Points, in no order, along strands that fork and pass close to each other.
Points whose rows are less than 78.4 apart are linked; no others are. Some points are linked to none.
K940: [  2,   0, -18,  34, -11,  12,  14,  16,   9, -15,   2, -21,  23,   4,  -2,
  -5,  15,  21,  19,  22, -15, -14, -27, -14,  -2, -24,  13, -37,  -4, -20,
   4,  17,  15,   3]
K7: [ -9,  -9,   8,  11,  29,   3,   8, -14, -19,  -5,  14,   4, -17,  -9, -14,
  20, -20,  15, -17, -11,  18,   9,  19,  14,  12,   5, -24, -18, -14,  14,
  -7, -22, -19,  33]
K999: [ 16, -18,   6,   1, -20,  -3, -13,  -1,   4,  32,  18, -33,   1,  -6,   2,
  30,  33, -37, -13,  -3, -34,  -6,  15,  -4,  -7,  18, -12,  17, -15,  -7,
  -2,  11,   1,  22]
K657: [  6, -13,  19,  12, -19,  -3, -12,  -1,  17,  12,  -2, -17,  -5,   1,  -9,
   6,   8, -24,   8,  20, -21,   7,  12,   9,  -4,  -5,  -9,  13,  -1, -32,
  15,  22,  16, -30]
K590: [ 25,  12,  16,  -3,  -2,  -6,  -4,   4,  -1,  -1,  -6,  -1,   4,  -5, -13,
  14,  -1,  -8, -14, -22,  -3,   3,  19,   2,   1,  14,  -2,  14,   0,  32,
  -7,  23,  -3,  -9]
K524: [ -2,  -7,  11, -38, -16,  -6, -31,  -2,   2,  -1,  19,  -6,   6, -26,   7,
  -9,  38, -26,  12,  20, -30,  15, -24,  22,   0,   1, -19,   8,   3,  33,
  18,   9,  16, -24]
K485: [  1,  28,  -3, -25, -22,   8,  -4,  23,   6,   6, -13,  10,   8,  17,   0,
 -14,  34,  -7, -19,  16,   9,   9, -24, -27, -18,  13,  15,   6,   8,  21,
 -22, -43,   9, -22]
K78: [-10,  -6,   3, -30,  15, -13, -29,  -8,  -1,  -9,  -5,   2,  -6, -19,  15,
  -3,  18,   0, -11,  -2,  -5,  17, -27,  11,   6,  30, -22, -12, -29,  44,
   5, -35,  -5,  30]
K992: [ 12, -19,  16,  -2,  10,   7,  -5, -11,   2,   6,  17,   7,   7, -21,   0,
  19,  28,  -3, -14,   7, -10,  15,  -4,   5,   7,   1, -13,  -4,  -9,   7,
  19, -32,   6,  -2]
K255: [ -5,  11, -31,   5, -25,  17,  15,  18,   9, -25,  -7,   3,  16,  10,   6,
  -9,  13,   4,  18,  27, -10, -19, -21, -11,  -1, -24,  29, -24,  13, -17,
   6,  -9,  16, -13]
K856: [  7,  10,   9, -48,  -8,   2, -16,  30, -15, -13,   3,  12,  13, -33,  12,
   3,  25, -14,   1, -27,  -7,   9,  -7,   5,   8,   9,  -6,   2,  14,  46,
 -20,  10,  -8, -25]
K467: [  4, -17, -11,   1,  16,  12,   7,  18,  17,  -8,  -9,   3,  20,  -4,  17,
  -3,  -8,  13,  36,  21, -15,  11, -21,   7,   8, -23,   4,  -5,   3, -35,
  12,  27,  21, -35]
K34: [-26,  23,  20,   3,   0, -25, -21,  -4,   6,   4,   2,  -7, -20,  11,  -3,
  -5, -15,  -4,   0,   2,  21,  -2,  15, -13,  -2,   1, -10,  22,  13, -10,
 -13,   8,  -1,  -1]
K885: [-17,  16, -30,   3, -12,  15, -14,  -7, -19,   8, -22,   3,  -9, -17,   0,
   3,  -2, -24, -24, -15,   5, -34,   1,  -1, -12,  15,  18,  -2, -14,  26,
  10,  12,  -9,  45]
K189: [ -4,   7,  16, -11, -12, -19, -20,  -4,  29,  11, -11, -12,  14,  18,  20,
 -12,  39, -22,  -3,  14,  -6,   1, -24,  -1,  -9,  -3,   3,  15,   6,   1,
  14,  -2,  17, -16]
K426: [ 26, -22,  -7,  11, -33,   4,  -2,  19,  -9,   7, -18,  -8,   7,  -8, -17,
  21,  23, -22,  -2,  -4, -27,  -8,   6, -14,  -1,  15,  -2, -17, -22, -44,
   0,  -3, -13,   1]
K769: [  5,  18,  -2,   7, -20,   8,  17,  28,   3, -10,  -7,   7,  19,  13,  -6,
 -16,   5,   8,   5,   1,  -5,  -8, -14, -18,   0, -13,  28, -14,  15, -31,
 -14,  -9,  -9, -22]
K512: [  9, -16,  18,  20, -27,  -2,  -2,  -6,   7,  30,   3, -27,  -9,  -4,   5,
  25,  37, -15,  -6,   4, -27, -15,  26,  13,   8,  -4,  -7,   3,  -6,  -9,
  17,  30,  12,  -2]
K299: [  4,  18,  22, -17, -17,   1, -28,  21,   6,  19,  11, -16,  -7,  -7, -13,
   3,  15, -20, -17,   3,   0,  23,  -4, -27, -15,  21, -13,  22,   2,   3,
 -34, -10,  12, -21]
K84: [-14,  25,   8, -25,   2, -12, -29,  13,   1,  -9,  -6,   7, -11, -29,  19,
  -6,  16,   2,  -5, -21,   3,   8, -16,  -2,  16,  10,  -7,   2,   2,  50,
 -17,  15,  -3,  -2]
K175: [ 28,  -9,   6, -16,  -3,   6, -21,   6,   6,  19,  21, -35,  11,   6, -15,
  25,  17, -42, -20, -13, -16,   3,   7, -18, -29,  23,   1,  25,   1,   2,
 -20,  -3,   9,  33]
K307: [-19,  13, -21,   2,  -4,  20, -28, -19, -15,  17,   8, -18, -19, -11,  -5,
  23,   6, -21, -36,  -9,   7, -28,   8,  -2,  -6,  17, -15,  -8, -24,  31,
   1,   2,  -9,  47]
K543: [-23,  -1, -40,  -1,   4,  26,  -3,   9, -10,  -9, -12,  13, -19, -24,  -6,
 -12, -31,  12,  15,  47,  -1,  -4, -19,  12,   4,  -7,   1,  -6,   5, -11,
  10,   9,  28, -20]
K333: [  7,   8,  27, -12,  -5,  -9, -25,   2,  16,  31,  12, -36,  -2,  21,  -4,
   8,  19, -27, -18,   1,  -2,   0,   7, -25, -20,  13,  -3,  32,  13, -21,
 -24,   7,   9,   4]
K379: [ -1,  19, -36,   4,  -2,  15,   8,   3, -15, -20, -17,  28, -16, -23,   2,
   3, -19,  12, -15, -16,  -5,   1,   2,   1,   8,   9,  28,  10,   6,  33,
   4,  -7,  -7,  -1]
K178: [ 26,   1,  -7,  -9, -11,   2, -18,  -1,  15,  -7, -25,  10,  16,  -7,   9,
  -7,   6, -27,   5,  -3, -17,   0, -14,   0,   4,   9,  27,  15, -10, -17,
   7,  13,  -9,   0]
K709: [ 23, -23,  19, -15,  -9,  -9, -11,  22, -16,  10,  -5,   6,   8, -33,   7,
  14,  29,  -2,  -2, -24, -14,  20,  -3, -20,   2,  29, -10,   9, -24,   4,
 -17,  -3,  -6,   6]
K272: [-18,   4,  -6,  21,   1,  -4,  -1, -12,  -3,   8, -16, -13, -11,   5,  24,
   2,  15,   9,   2, -10,  25, -27,   0,  14,   6, -17,   3, -21,   0, -16,
   9,  21,  -7,  24]
K653: [ 20,  23,  29, -23,  -5, -21, -12,  -5,   6,   5,  -8, -23,  -3,  13,  -3,
   1,  -6,  -4, -12, -36,  12, -11,  21,  -8,   0,  22,  -2,  21,  13,  26,
 -29,  44,  -5,   4]
K674: [-10,  18,  -3,  21,  11,  -5,  22,  -7, -15,  -6,  -3,   1,  -9,  14,  24,
   5, -10,  36,   5, -25,  36, -21,  15,  12,   9, -21,  15, -20,  10,   9,
  -5,  13, -17,  30]
K576: [ 18, -26,  -6,   9, -24,   2,  -5,   1,  -6,   8, -30,  -7, -13,  -7, -18,
   3, -13, -27,  -1,  -7, -19,  -4,  15,   2,   1,  23, -18,  -5, -41, -38,
   4,  25, -17,   4]
K141: [-15,  25,  15,  -2, -12,  -4,  -5,   3,  20,  13,  -5,  -7,   8,  36,  23,
 -14,  37,  -4,  -3,  17,  12, -17, -11, -12,  -8, -26,  12,   9,  26,  -4,
   7,  -2,  23, -32]
K667: [-28,   9,  -9,   2,   6,  16,  -9, -36, -13,   1,  27,  -5, -23,   3, -24,
   5, -39,  -6, -16,  17,  11, -19,  31,   4, -11,  -3, -24,   7,   0,  12,
  17,  -8,  -3,  22]
K774: [ 17, -12, -31,  18,  -3,  28,  16,  -1,  -2, -10, -27,   0,   6,  -7, -18,
  15, -10, -10,   5,   4, -13, -14,  11,  22,  -2, -10,  11,  -8, -10, -13,
  29,  20,   5,   1]
K819: [  8, -11, -14,   3,  -7,  23, -11,  -4, -17,  -7,   8,  12, -11, -32, -25,
  21,   5,   1, -12,  16, -23,  17,   0,   5,  12,   6, -23, -15, -11,   0,
  20, -17,   7, -15]
K982: [-29,   6,   8,  12,   2, -21,  -5,  19,  -6,   8,  22, -18, -19,   8,  -7,
   3,  -4,   6,  -1,  -8,  15,   3,  -1, -22,  -1,  10, -26, -19,  -8, -21,
 -47, -18, -14,  26]
K320: [ 23, -25,  18,   2,  11, -17,  -2,   8, -15,   9, -16,  20, -10, -20,  10,
   7,   1,  11,   6, -27,   3,  22,  10,   2,  17,  16, -13,   8, -23,  -3,
  -3,  17, -13,   0]
K351: [ 22, -27,  21,  11,   9, -15,  -1, -23,  -3,  30,   0,  -1,  -2, -10,  47,
  22,  29,  11,   4, -19,   9,   9,  12,  32,  13,  -6,  -1,   7,  -9,   1,
  10,  23,  -3,  22]
K194: [ -2,  -1,   2,  19,  15,   2,  13,  -5,  -9,   4,  20, -14,  10,  20, -13,
  17,  16, -11,  -4,   3,   5, -19,   6,  -6,  -9, -18,   6, -11,  12, -13,
   3, -17, -10,  32]
K76: [ 12,   5,   3, -11,   2,  -1,  -3,  13,  13, -12,  -8,  25,  12,   6,  -1,
 -24, -21, -12,  14,  13,  -1,  26, -12,   0,  -5,  -2,  33,  26,  11, -34,
  -7, -11,   2, -29]
K987: [  1,  -3, -14,  -6,  14,  -1,  20,  11,  11, -20,   4,  29,  24,   4,  11,
 -19,  -7,  -3,  20,   4,   1,  16, -25,  -6,  -7, -10,  32,   7,  11, -17,
   2, -40,  -4,   4]
K25: [ 15,   7,   7, -10,   2,   9,   6,  15,   4,  17,  -8,   0,  14,  15,   6,
  11,  46,  -5, -28,  -9,   7,   0,  -9, -22, -12,   3,   7,  -1,   5,  17,
 -15, -35,   1,   0]
K416: [ -4,   5, -31,  36,   0,  24,  21,   4,  -8, -19,  13, -13,   8,  -8, -23,
  -8, -23,  30,  19,  31, -15,  -5, -12, -12,  -5, -13,   5, -26,  -6,  -2,
   4,   8,  12,  13]
K305: [ -2,  20,  18,   6,  11,  22,  31,   3,  -3,  -9,  29,  12,  11,  24, -18,
  -2, -19,  18,  -9,   5,  17,  -2,  26, -11, -12, -25,  13,   9,  31,  24,
  -3, -31,   2, -13]
K608: [ 22,  -2,  -3,  -2, -30,  -1,  -9,  31,  -8,   0, -24,  15,   8, -18, -11,
  10,  19,   2,  -6, -12, -15,  11,  -4, -21,   5,  25,   6, -11, -13, -15,
 -12,  -8,  -9, -23]
K121: [ 38, -11,   4, -10,   4,  -1,   2,   1,  16,  12, -16,   5,  38,   8,  23,
   7,  32, -26,  -1, -20,  -8,   1, -14,  -6,  -1,   7,  26,  12,  -9,  -7,
   8,  -4, -10,  10]
K527: [-14,  11,  -8,   1,  25,   8,  29,   1,  15,  -7,  20,   4,  29,  10,  32,
   3,   5,  39,  18,   3,  20,  -3, -19,  -1,  15, -35,  15, -16,  17,   9,
  12,  -5,  23, -15]
K740: [-18, -21, -30,  -7,   9,  12,   4,   9,  -4,  -7, -21,  17, -25,  -2, -22,
 -28, -57,   1,  18,  37,  -3,   6, -11,  21, -13,   5,  -1,   5,   4, -19,
   5,  30,  20, -24]
K384: [ 18, -23,  20,  -7,  26,  13,  27, -19,  -2,  -7,  22,  15,  -1,  -4, -29,
   8, -19,  22, -12,  10,   0,  19,  19,  12,  13,  -3, -30,  -4,  12,  20,
  16, -14,  16, -31]
K810: [ -1,   1,   0, -22,  -6, -19, -19,  19,   6,  -7, -18,  17,   3, -14,  10,
  -6,  25,   0,  -1,  -4, -12,  23, -34,  -5,   5,  26, -11, -12, -25,  27,
   2, -42,   4,  -4]
K631: [  6, -13,  15,   1, -37,  -7,   0,   6, -12,  17,   9,  -7, -15, -14, -18,
  19,  16,  -2, -13,  -2, -25,  11,  26, -11,   5,  26, -38,   3, -23,   7,
 -11,   4,  10, -31]
K806: [ 40, -10,   0, -11, -31,  11, -14,  15,  -1,  -5, -32,  22,  19,  -8,   6,
  -2,   7,  -4,   8, -20, -34,   0,  -6,  -6,  19,  11,  25,   1, -21, -18,
  -1,  25, -13, -34]
K908: [-19,  -3, -23,   0,  -4,  13,   3,  -8,  -8, -10, -23,  10, -19,  -2,   2,
 -35, -56,   0,  19,  14,   1, -19,   9,   9, -15,  -1,  25,  17,   5, -18,
   8,  22,   2,  -6]
K749: [ 28,   7,   0, -19,  -1,  13,  -8,  11, -14, -10,  10,   9,  23, -25,  -4,
  17,  17, -18,  -5, -19, -17,   7,   2,  10,   4,   0,   8,  10,   4,  41,
   3,  11,  -6,  -8]
K239: [ -7,   9, -28,  11, -26,  -1,   6,   5, -11,  -3, -18,  -9, -20,   3, -40,
  14, -14,  -8, -18, -11,  -6, -10,  26, -17,  -5,  32, -15, -17, -14,  -3,
 -22,  -4, -16,   5]
K116: [ -6, -28, -17,   8,  16,  -6,  35, -10,   1,  -9, -15,   6, -12,   1, -18,
 -38, -44,  20,  16,  -6,   9,   1,  -7,  13,  -1,   7, -11, -22,  -7,  -9,
  -6,  43,  -5,   5]
K829: [-16,  12, -22,  11,   7,  -2,  17,   8, -11, -12, -20,  19, -18, -11,  20,
 -11, -20,  26,  -2, -26,  18, -14,   0,   0,  12,   2,  20,  -7,   3,   2,
  -4,  -3, -20,  18]
K664: [-22,  -4,  -2,   7,   7, -25,  -2, -13,  15,   2,  -9, -17,   3,  27,  37,
  -7,  28,  13,  20,   7,  17, -15, -20,  16,   2, -21,  -2, -15,   4, -13,
  17,  -1,   7,  14]
K727: [-22, -12, -19,   9,  10,   2,   4,  -6,   9, -11,  -4,  -5,  12,   4,  16,
 -31, -20,   7,  37,  16,   0, -14, -16,  -5, -17, -24,  27,  -4,   2, -27,
  12,   8, -10,  27]
K380: [  3, -13,  21,   2,  35, -21,  -3, -27,   7,   7,  -2,   7, -16,   7,  -9,
  -4, -24,   2,   4,  -3,  12,  22,  16,  20,   7,   2, -23,  30,   7,  14,
  13,  25,   6, -14]
K652: [ 22, -23,   8,   8,  22,  -7,  14,  10,   6,  -2,  -9,  13,  24,  -4,  15,
  -7,   0,   6,  20, -18,  -1,  10, -14,   7,  10, -10,  13, -10, -11, -38,
   4,  -1, -17,   5]
K179: [ -9,   1, -37,  26,  -6,  24,  28,   0, -25, -16,  21,  -3,  -8,  -8, -22,
 -13, -38,  16,  12,  16, -12, -15,   5, -17, -16,  -7,  18, -23,   4,  14,
   6, -19,  -9,  34]
K233: [  3,  14,  27,  15,  -1, -23,  11,   2,  -3,   3,   3, -17,   2,  30,   4,
 -10,  -7,  26,   7, -16,  19, -13,   3,  -9,   7,  -8,   8, -17,   7, -27,
 -29,  18, -22,  12]
K763: [ -7, -21,   9,  16,  30, -19,  19, -19,  -3,   4,  -4, -11,  -7,  11,   1,
 -18, -32,  26,  19, -10,  23,   5,   9,  28,  -1,  -9, -15,  -9,  -3, -13,
   0,  40,  -6,  14]
K865: [-14,   6,  13,  32,  -4, -27,   9,   6,  -4,   0,  15, -22,  -9,  17, -15,
 -20, -22,  21,  12,   0,   9,   6,  -4, -10,  -2,   2, -20, -22, -15, -22,
 -23,  18, -15,  13]
K976: [ -5,  29,  -8, -44, -20,  -9, -27,  13,   4, -14,   4,   0,   4,   7,   5,
 -14,  15, -26,   1,  18,   1,   6, -24, -13, -20,  20,  18,  16,  15,  42,
 -17, -29,  11,   4]
K236: [ -6,  16,  18,  13,  29,  -6,  27,   5,   9,  -2,  22,   3,  21,  28,  27,
  -5, -16,  37,  16, -16,  30,   2,   6,   3,   4, -33,  18,   3,  23,  -1,
   0,  12,   3,  -9]
K905: [ 10, -26, -11,   9, -10,   1,  17,   9,  -6, -10, -28,   1, -11,  -6, -25,
 -23, -26,   4,  17,  -5, -14,   0,  -2,   9,   5,  10, -10, -26, -26, -38,
  -3,  27, -16,  -4]
K887: [ -1,  -8,   2,  -7,  11, -24,   8,  -2,  17,   5, -14,  -4,  27,  46,  29,
  -7,  24,  -7,  14,   2,   0, -10, -23,  11,  -9, -11,  16,  -3,  -5, -14,
  27, -26,   1,  14]
K215: [-20,  17,  -5, -16,  -1, -22, -18,   8,   8, -11, -21,  23, -17, -19,  20,
 -16,   3,   4,  -2, -10,   8,  11, -26, -17,  10,  22,   6,   5,  -1,  22,
 -15, -21,  -6,   5]
K787: [ -5,   9, -12, -17,  -5, -10,  -8,  -9,  23,  -6, -17,   9,  21,  30,  27,
 -17,  11, -17,  13,  14,  -4,  -4, -18,  -3,  -8,  -8,  29,  22,   7,   8,
  25, -17,  10,   4]
K518: [-13,   2,  21,  10,  32, -23,  -7, -27,   3,  12,  -2,  -6, -14,  11,  20,
   1, -17,  19,   6, -13,  37,   2,  16,  27,   5, -14,  -8,  17,   8,   0,
   7,  27,  -4,  12]
K752: [  8, -11,  -9,  15, -31,  -6,  13,  -9,  -3,  13,   3, -20, -19,   4, -31,
  28,   8, -12, -20, -13, -12,  -9,  38,  -2,   4,  24, -43, -19, -20,   9,
  -9,   6,  -5, -14]
K579: [-14,   5, -16,  -8,  27,  13,   4,  -1,  -6, -19,  14,  20, -11, -11, -15,
  -7, -39,  31,  19,  37,   2,  14,  -9,   3,  11, -12, -10,   7,  24,   3,
   8,  -4,  20, -24]
K928: [  3,  20,   9, -41, -11,   3, -23,   2,   9, -14,  15,   2,  18,  -5,   4,
  -9,  26, -27,  -4,  18,  -9,  14, -28,  13,  -8,   4,   2,  10,  11,  45,
   6, -18,  11, -19]
K59: [  7,   6,  -5,   7,  20,   3,  23,   1,   0, -12,   3,  15,  16,  13,  -3,
   3, -18,  -3,   6, -11,   8,  -7,  10,  -6,  -7, -11,  30,  14,  15, -11,
   5, -18, -19,  23]
K723: [-19,   0,  24,   5,  42, -24,  -3, -19,  14,   6,  18,   2,  10,  13,  28,
  -5,  -5,  22,  18,  -6,  34,  12,   1,  14,  -2, -34,  10,  17,  22,  -9,
   2,   2,   1,   5]
K904: [-24,  -7, -34,  -1,   4,  16,  11,  -7,   2, -10, -18,  13,  -5,  -6,  42,
 -34, -39,  12,  23,   3,   4, -24, -10,   1,  -2, -16,  35,   3,   9, -15,
  17,   8,  -1,   8]
K574: [ -3,   6,  19,  -4,  19,  14,  24, -31,   1, -24,  33,   9,   2,  16, -35,
   3, -30,  18, -15,  17,  17,   4,  27,   1,  -2, -11, -14,   3,  26,  30,
   8, -21,  11, -19]
K641: [-17,  -8,  -8,   5,  14,  19, -17, -27, -19,   9,  18,  -5, -22, -23,  -9,
  17, -16,   0, -45,  -7,   8,  -3,  16,  14,   6,  17, -32, -18, -30,  14,
   8, -11, -13,  32]
K525: [-18,  16,  -3, -14,  25,  11,   4,  -1,  12, -14,  20,  27,   9,  -7,  13,
  -9, -11,  28,  12,  17,  13,  12, -13,  -3,  10, -26,   6,  10,  28,  10,
  13, -27,  26, -31]
K212: [ -6,  -4,  11,  12, -35,  -2,  -8,  18,   0,  21,  14, -15, -13, -13,  -8,
  18,  36, -10, -13,  11, -23,   3,   4, -11,   5,   5, -30, -14,  -8, -18,
  -6, -15,  10, -26]
K389: [  3,   2,  24, -35, -19,  -4, -36,  13,  -8,   5,  30, -16,  -4, -33,  -7,
   2,  15, -29,  -2,  10, -23,  23,  -6,   2,  -5,  15, -27,  22,   0,  20,
 -19,  10,   9, -23]
K18: [ 18,  13,  14,  13, -12,   0,  25,  17,   2,  -2,  -5,  -5,  21,  28,   0,
 -12,  -3,  29,   4, -26,  -3, -20,  -8, -11,  17, -14,  31, -29,   2, -29,
 -20,  12, -25, -14]
K791: [-17,  10, -21,  18, -36,   5, -23,   8,   2,   2,   8, -20, -14,   7, -22,
  13,  15, -34,  -7,  27, -18, -10,   1,  -9,  -7,  -3, -19,  -9,  -7, -35,
  -6,  -6,   7, -11]
K317: [  2, -14,  18, -20,  30,  -4, -17, -24,  11,  -4,  13,   9,  12, -11,  14,
   5,  17,  -6, -14,   1,   0,  19, -17,  10,   4,   7, -10,   7,  -8,  35,
  15, -39,   0,  25]
K397: [  1,  -7, -27,  18, -30,  17,  -2,   7, -11,  -7,   5, -13, -12, -12, -38,
  11,  -4, -19,   3,  25, -24,   6,   5,  10,   0,  -1, -27, -24, -17, -26,
   8,  -4,   8, -20]
K165: [ 16, -14,  19,   2,  35, -13,   1,  -9, -11,   3,  -8,  15, -11, -12,   3,
  19, -14,   8, -10, -31,  22,  22,  18,  13,   9,  17, -12,  10, -17,  25,
 -14,  -2, -19,  32]
K713: [ -9,  17,   4,   1,   8,  20,  21,   9,  -4,  -3,  14,  15,  14,  18,  -2,
   6,  23,  15, -18,   2,  15, -11,  -4, -21,  -3, -23,  14, -15,  23,  17,
 -10, -44,  -1,  -2]
K963: [-22,  14, -20,   1, -12,  -6, -17,  13,  -8,   3,  -6,  -9, -27,  -6, -11,
  16,  -5,  -8, -20, -14,   6,  -5,   3, -28,  -1,  26, -11,  -6, -12,  -4,
 -29, -22, -12,  28]
K671: [ 15,  -4,   3,  10,  -8, -15,  -8, -14,  -2,  21, -23,  -9,  -3,   6,  47,
  21,  40,   5,  -9, -26,  17, -18,  -4,  16,  15,  -2,   6, -16,  -6,   2,
   1,  23, -12,  26]
K133: [-17,   7,  -5,  22,   3,   9,   2, -26, -12,   8,  32, -29, -12,  28, -22,
  24,  -4, -13, -17,   9,   4, -29,  31,   1,  -9, -13, -21,  -2,   6,  -2,
   8,  -2,  -5,  26]
K663: [-11,   4, -35,   8,   6,  24,  22,  -8, -27, -18,  -4,  19, -19, -16, -25,
  -4, -43,  14, -13,   2,   1, -13,  13,  11,  -7,   5,  12,  -3,   4,  20,
  14, -17,  -3,  17]
K100: [-23,   4, -10,   3,  -4,  -3,  14, -36,   4,  -8,   5,  -3, -22,  15, -31,
 -10, -36, -11,   2,  11,  17, -13,  31,   4,  -9,  -2, -20,   9,  12,  14,
  10,  16,   8,  -4]
K173: [ 42, -26,  30,   5,   8,  -7,  11,  -7,   8,  31,   1,  -5,  25,   3,  28,
  18,  29, -11,  -4, -20,  -5,   0,  16,  13,   2,  -2,  17,  22,  -6, -14,
  11,  11,  -7,  16]
K254: [  1,  18,  21, -20,  -4,  -9, -18,  -7,  24,   1,  -9,  10,  11,  20,  21,
 -28, -12,  -9,  17,   3,   9,  -7,  -5, -18,   0, -10,  37,  38,  18, -31,
 -12,   0,  -9, -18]
K404: [ 10, -27,  45,   2,  40, -10,  16, -13,   1,  16,  25,  11,  -5,  -2,  -2,
   1,  -9,  27,  -3,  -5,  13,  33,  18,  23,  12, -11, -26,  13,   6,  13,
   4,  -3,  11, -28]
K192: [ 14,  -8,   7,  12,   7,  12,  10,   5,  15,   4,   2,  -1,  20,   0,   4,
  11,  12,  -1,  12,  11,  -7,   3,  -2,  15,   3, -25,   3,   8,  14, -22,
  23,   8,  21, -29]
K685: [-21,   5, -16,  -2,  -1,   1,  20, -13,  -6, -23,   8,  10, -30,  -1, -37,
 -25, -47,  16,  11,  27,   9,   8,   8,   2,   0,   1, -21,  -2,  20,  15,
  -4,   8,  14, -25]

A fork is a point with three links, a tip a point with one. Leave the first point through the second and follow the links. Name the first fork or tip that comes.
K963 / K982 => K272
K631 / K212 => K653
K713 / K25 => K467
K333 / K299 => K518

A fork is a point with three links. Follow the links from the first point to the second and name the forks in between, in order.
K18 / K787 => K272
K212 / K709 => K272 K608
K709 / K305 => K608 K518
K518 / K664 => K608 K272
K727 / K885 => K579 K518 K608
